A landscape with many valleys, sampled at points; each row gives a point and its height.
From any point a ball rolls to the lowest of the 2 points nearest to it. It stops when none of these is lower. Distance is the straight distance between rows; heights are no part of it.
pazap: [134 145 143 161 116 102 137 146  26 152 161  95  68 161 125 107 129 139
 112 108 163  89 183  78]  h=4.76
kulot: [119 139  96  97 143 161 148  55 176 103  75 142 160  26 152 162 138 119
 113 168  62 121 121 163]  h=5.43
Gediz: [111  66 104 131  71 113 186 176 127  77 150  91 113 147 143  84 124 169
 122  97 204 172 117 144]  h=4.34
Zope: [122 105 115 114 113 129 118 104 129 106 138 148 137 140 132 144 132 129
  81 123 118 104 136 119]  h=5.31
dufo: [138  80  57 125  83 122 163 105  57  80  89  92 168  87 145 140 138 123
 103 129 128 112 146 122]  h=5.97
Siso: [147 142 171 173 179 139 104 135 132 165 164 110  28 159 119  65 111 118
 168 153 186 120 170 115]  h=5.99
pon: [145 154 106 152 162 141  93 145  74 178 120 119  88 186  81 109 114  96
 159 163 166  92 166  92]  h=5.52
dobib: [144  82 103 134  90 103 162 155 110  78 147  63 156 122 151 113 142 160
 162  96 160 135 114 134]  h=7.02
taf: [152 102  90 120 145 132 100 122 157 104 132  99 175 142 130 136 156 140
 187 125 131 104 114 135]  h=2.90
mav: [114 160 178 134 151 129 115 125 129 173 127 185  91 116 122 145 104 120
  76 132  91 132 136 118]  h=1.87
fode: [130 166 169 123 163 130  90 113 117 150 140 153 146 145 119 148 136 129
 123 114  86 106 135 111]  h=2.79
fugos: [149  83  83 126  88 139 162 165 133  88 125 106 126 155 120 100 130 150
 113 132 177 112 116 161]  h=3.75
Fif: [105 201 138 105 198 152  77 109  89 153 124 164 166 191  86 162 144 133
 165 144 110  86 164  68]  h=6.66
segal: [107 145 148 115 155 125  75 100 168 162 102 198 157 133 116 157 137  92
 151 152  90 127 122 104]  h=5.78
gazi: [131  86  81 139  66 112 176 163  65 103 121 100 139 124 143 122 132 149
 106 108 160 109 130 124]  h=5.95
Pusem: [136 156 168 130 160 126  93 123 158 144 150 144 146 133 142 144 143 140
 139 101 103 124 102 128]  h=3.39
pid: [110 190 161 108 138 149 114 127 184 175  84 202 129 111  96 165 130 115
 133 169  79  88 120 119]  h=4.01
nagit: [151 174 122 126 154 149  97 145 113 180  99 141 135 162  72 135 115 112
 163 153 116 104 143 123]  h=5.16
leg: [125  95  82 107  86 155 175 113 162  76 110 114 142  88 151 121 121 127
  90 143 130 146 113 177]  h=3.40
lupi: [126 125  89 100 136 158 173  51 149  82  94 103 151  10 170 137 126 120
 109 153  77 146 120 173]  h=5.73
mivi: [138 130 128 147 102  97 138 145  38 143 141 109  84 157 103 117 106 121
  81 120 149 117 180 101]  h=4.85
sufe: [101 171 144 111 172 141  68 101 175 158 111 191 155 171  93 152 152 110
 186 168 111  96 138 100]  h=6.11
ribu: [141  96 121 118 106 118 149 122 163  66 160  72 154 122 152 119 144 150
 141 105 136 148 108 157]  h=6.82
tul: [121 146 144 103 182 122  78  66 129 124 111 158 202 103 153 169 167 114
 151 112  64 135 129 125]  h=6.92
Duvil: [126 119 129 120 119 128 103 107 145 135 137 161 108 160 100 130 123 112
  96 145 126 106 143 128]  h=5.14
milu: [133 128  82 129 109 173 138 155 120 161  74 171 116 146  88 135 115 111
  94 172 143  85 126 137]  h=2.64
zolu: [124  84  77 128  69 136 205 164  71  96 101  95 147  82 169 123 126 166
 103  98 161 141 112 136]  h=6.14
Kavi: [130 114 146 139 149 120 104 141 165 132 169 133 123 142 152 120 136 141
 139  99 135 134  97 123]  h=4.06
zati: [149 155 165 142 177 116  78 117 150 158 153 135  92 178  84 104 126 112
 175 158 133 119 154 130]  h=5.59
ruri: [118  86  71 115  83 147 203  99 110  54 125  73 153  51 198 104 133 156
 112 115 149 149 111 144]  h=6.67
fepum: [141 112  93 159 132 121 112 165  63 172 125 119  81 179  98  98 113  99
 145 145 187 115 159  99]  h=5.63
dig: [123 109 122 117 108 118 109 122 219 137 107 163 126 127 111 130 138  85
 150 167 119 135 110 162]  h=1.51
vog: [128 134 134 135 121 124 129 132  63 131 138 131 137 129 144 158 130 160
  88  91 113  87 128  83]  h=5.58
dilol: [144 106 105 112 122 133 114 116 195 111 120 124 158 120 128 135 145 116
 159 143 118 129 109 168]  h=2.31
zovi: [140  97  69 132  85 117 144 138  53 107 108 103 153 139 133 141 147 134
 116 120 137  83 143 104]  h=5.84
bilob: [161 150 150 144 115 127 144 164 118 148 145  95  78 147  83  88  94 128
 123 134 152 139 148 159]  h=2.63
Konen: [ 98 120 171 135 118 118 149 158 206 126 171 124  92 127 153 111 114 139
 115 106 148 199  84 162]  h=2.61
kirur: [112 101 139 126  71 108 187 148  91  94 151  98 121 114 158 118 117 170
  80  81 148 167 122 126]  h=5.17
gab: [160 140 155 154 107  97 149 166  73 131 153  72  90 158  95  86 109 137
 137 114 157 139 166 136]  h=2.21
sorav: [134 113  79 142 120 120 116 156  47 152 113 121 119 174  96 131 120 105
 118 142 159  98 149  92]  h=5.71
sosi: [127 103  82 124  99 160 148 136 131 129  82 161 131 115 116 144 112 122
  81 154 126 106 119 150]  h=2.38
Teg: [116 153 134 112 185 118  68  85 104 140 108 158 201 147 120 166 157 110
 169 129  86 129 142  98]  h=6.68
bepub: [115 122 157 120 117 108 122 114 232 125 131 150 122 104 142 130 136  94
 137 138 101 172  96 168]  h=2.66
Fabad: [116 110 114 119 104 143 155 116 162 125  83 168 127  75 132 156 106 118
  66 148  90 143 120 149]  h=1.83
pez: [135 171 164 146 194 118  74 128  84 157 158 128 142 178 121 130 155 146
 184 109 130  90 137  76]  h=6.94
dap: [117 132 147 124 122 132 133 123 155 155  94 186 117  92 116 160 106 109
  78 146  79 139 129 134]  h=1.18
Vorap: [115 123 115 108 136 147 108  88 160 124 110 161 163  94 153 163 137 119
 115 134  87 120 108 126]  h=4.67
kugi: [126  89  59 146  87 102 142 173  22 136 105 112 126 153 128 138 144 114
 122 121 170  85 150  86]  h=5.77
sen: [130 106  83 117 130 156 134  98 119 108 103 133 174  71 175 156 134 139
 114 120 102 114 111 115]  h=4.29
kofut: [134  84  70 117 107 122 167  73  75  73 104  93 169  49 179 131 132 124
 109 124 113 129 139 125]  h=6.13
gev: [127 122 135 137  93 118 164 151  76 123 151 121 115 126 151 131 125 168
  72  82 136 119 133 110]  h=5.42
gilem: [143 138 154 146 122 133 140 169 159 176 142 128  65 140 108  88  90 124
 136 132 158 163 128 152]  h=3.14
der: [127 202 189 124 166 138  93 112 147 175 126 170 108 143  94 140 129 113
 135 149  91 103 146 123]  h=3.27
Puve: [109 130 149 118 104 132 170 157 205  94 150  87 122 106 153 124 115 144
 120 107 133 195  76 181]  h=3.68
bofaf: [140 149 160 151 136 102 120 138  57 140 166 105  98 163 126 116 137 148
 130 102 141  89 153  87]  h=4.66
kivil: [118 105 115 110  90 133 183 104 159  58 139  61 156  78 162 114 125 142
 124 112 132 187 100 170]  h=6.50
Viven: [141  90 144 146 151  97 115 154 167 105 174  90 136 140 156 118 138 153
 178  93 148 152  98 132]  h=4.59
Lagen: [123 164 191 154 177 116  80 130 164 192 137 184  96 135 124 113 127  89
 163 140 113 151 121 116]  h=4.53
Rit: [121 181 151 123 185 122  79 120  48 149 140 134 163 176 117 154 151 134
 159 117 114  86 155  64]  h=6.81
zug: [105 175 129  96 144 162 107 103 183 145  80 188 168  98 119 183 145 133
 141 159  78  87 118 121]  h=4.44
Kozam: [113 134 117  93 149 144 119  52 176  99 107 145 170  60 166 164 150 117
 118 141  69 125 124 148]  h=5.08
Benet: [103  93 151 123  95  98 171 146 148  75 156  75 132 114 160 101 115 148
 127  85 157 231  92 148]  h=4.35
Rabi: [125 160 115 118 150 165 109 137 138 163  87 170 162 117 121 167 121 133
 138 140  98  95 105 109]  h=4.81
Fino: [127 125 108 101 110 144 183  76 159  66 119  67 155  35 164 124 123 126
 116 133 100 179 113 183]  h=6.12
zaziz: [139  98  78 112  96 156 161 113 127  80 115 102 157  93 160 130 137 148
 112 119 126 112 111 150]  h=3.90
ritem: [ 97  84 132 126  64 105 201 168 111  71 150  76 128 118 156  98 123 181
 119  82 182 202 108 135]  h=4.73
dun: [160 151 134 142 165 123  79 136 105 164 132 113 112 178  69 112 122 107
 180 153 140 109 160 123]  h=5.36
zud: [108 203 179 123 147 147 108 121 164 191 105 198  80 131  87 139 117 108
 128 174 103  89 146 109]  h=3.61
Kod: [120  73  76 123  65 130 212 139  99  65 112  70 156  82 175  99 123 147
 126 114 173 177 105 153]  h=6.37
tarer: [124 120 104 104  95 155 160 105 194 101 100 134 139  69 145 140 125 113
 101 154  96 143 101 182]  h=2.69
Lig: [133 143  88 143 122 165 143 175  66 174  85 155  87 143  92 132  95 118
  88 147 152  92 142 113]  h=2.82
Dov: [133 121 137 138 115 119 125 130  99 144 146 141  88 153 107 114 102 115
  80 129 139 130 159 125]  h=4.98
toz: [140 153  92 117 140 163 107 145 109 152  94 142 159 149  92 155 128 129
 146 148 117  80 121 121]  h=4.99
sigen: [139 133 191 151 122  92 152 155 117 113 183  70  76 163 107  75 111 145
 131 110 161 176 142 142]  h=2.65
fabi: [117 151 158 124 158 128 103 105  98 144 121 174 131 129 119 165 124 123
  79 131  79 112 143  99]  h=2.37
fegi: [108 138 173 131 163  98  76 113 205 162 130 187 129 131 125 132 149  86
 167 140 105 142 112 127]  h=5.30
Kura: [120 109 180 133 124  85 145 137 152  87 173  83 141 121 164 109 135 137
 133  81 127 214  91 153]  h=3.77
Zisad: [147  97  87 130 142 122  89 128 116 126 121 125 164 164 113 136 140 117
 166 131 140 102 125 108]  h=3.24
tur: [133 146 166 150 151 124 108 152 165 189 135 159  88 121 121 107 104 103
 143 128 127 159 116 137]  h=3.80
rak: [101 187 163 105 198 128  59  90 128 157 120 184 174 177  99 157 158 111
 172 146  89 112 155 100]  h=6.41
ruf: [148  93  84 132 110 135 130 156 121 130 126 124 129 153 119 119 125 130
 132 130 159 109 123 133]  h=3.51
Musom: [154 148 163 170 209 141  86 145 138 159 169 100  54 165 113  84 124 139
 202 153 181  99 151 103]  h=6.18
ror: [134 123 183 140 128  88 138 140 144 112 183  90 108 148 135  99 120 140
 127  92 133 186 122 151]  h=3.13
nisov: [145 128 149 142 141 117 111 145 121 132 168 116 113 159 128 117 133 152
 138  98 142 110 126 115]  h=4.45
molu: [ 89 125 171 124 109 106 139 139 247 125 149 154  94 109 156 126 131 106
 118 130 130 190  85 161]  h=3.71
Por: [141 158 186 160 172 128  90 121 132 178 157 136  55 162 108  89 114  99
 153 149 143 132 163 120]  h=5.80
gos: [133 125 117 111 123 125 117  93  91 104 131 125 167 128 141 159 148 142
 102 105 101  91 142 104]  h=5.50
beb: [125  90 114 133  86 125 165 173 137 107 142 113 107 148 123  95 109 153
 106 110 182 154 111 152]  h=4.03

Two balls start at each pair of points below. Name the first point that both come to, or write never.
zolu / dufo: zovi
Rit / Dov: never
kulot / Rabi: dap
nagit / Duvil: fode
dobib / Kod: gazi

For each start below, name the point where the ball stops.
ribu: dap
gos: dap
tul: dap
fugos: dig
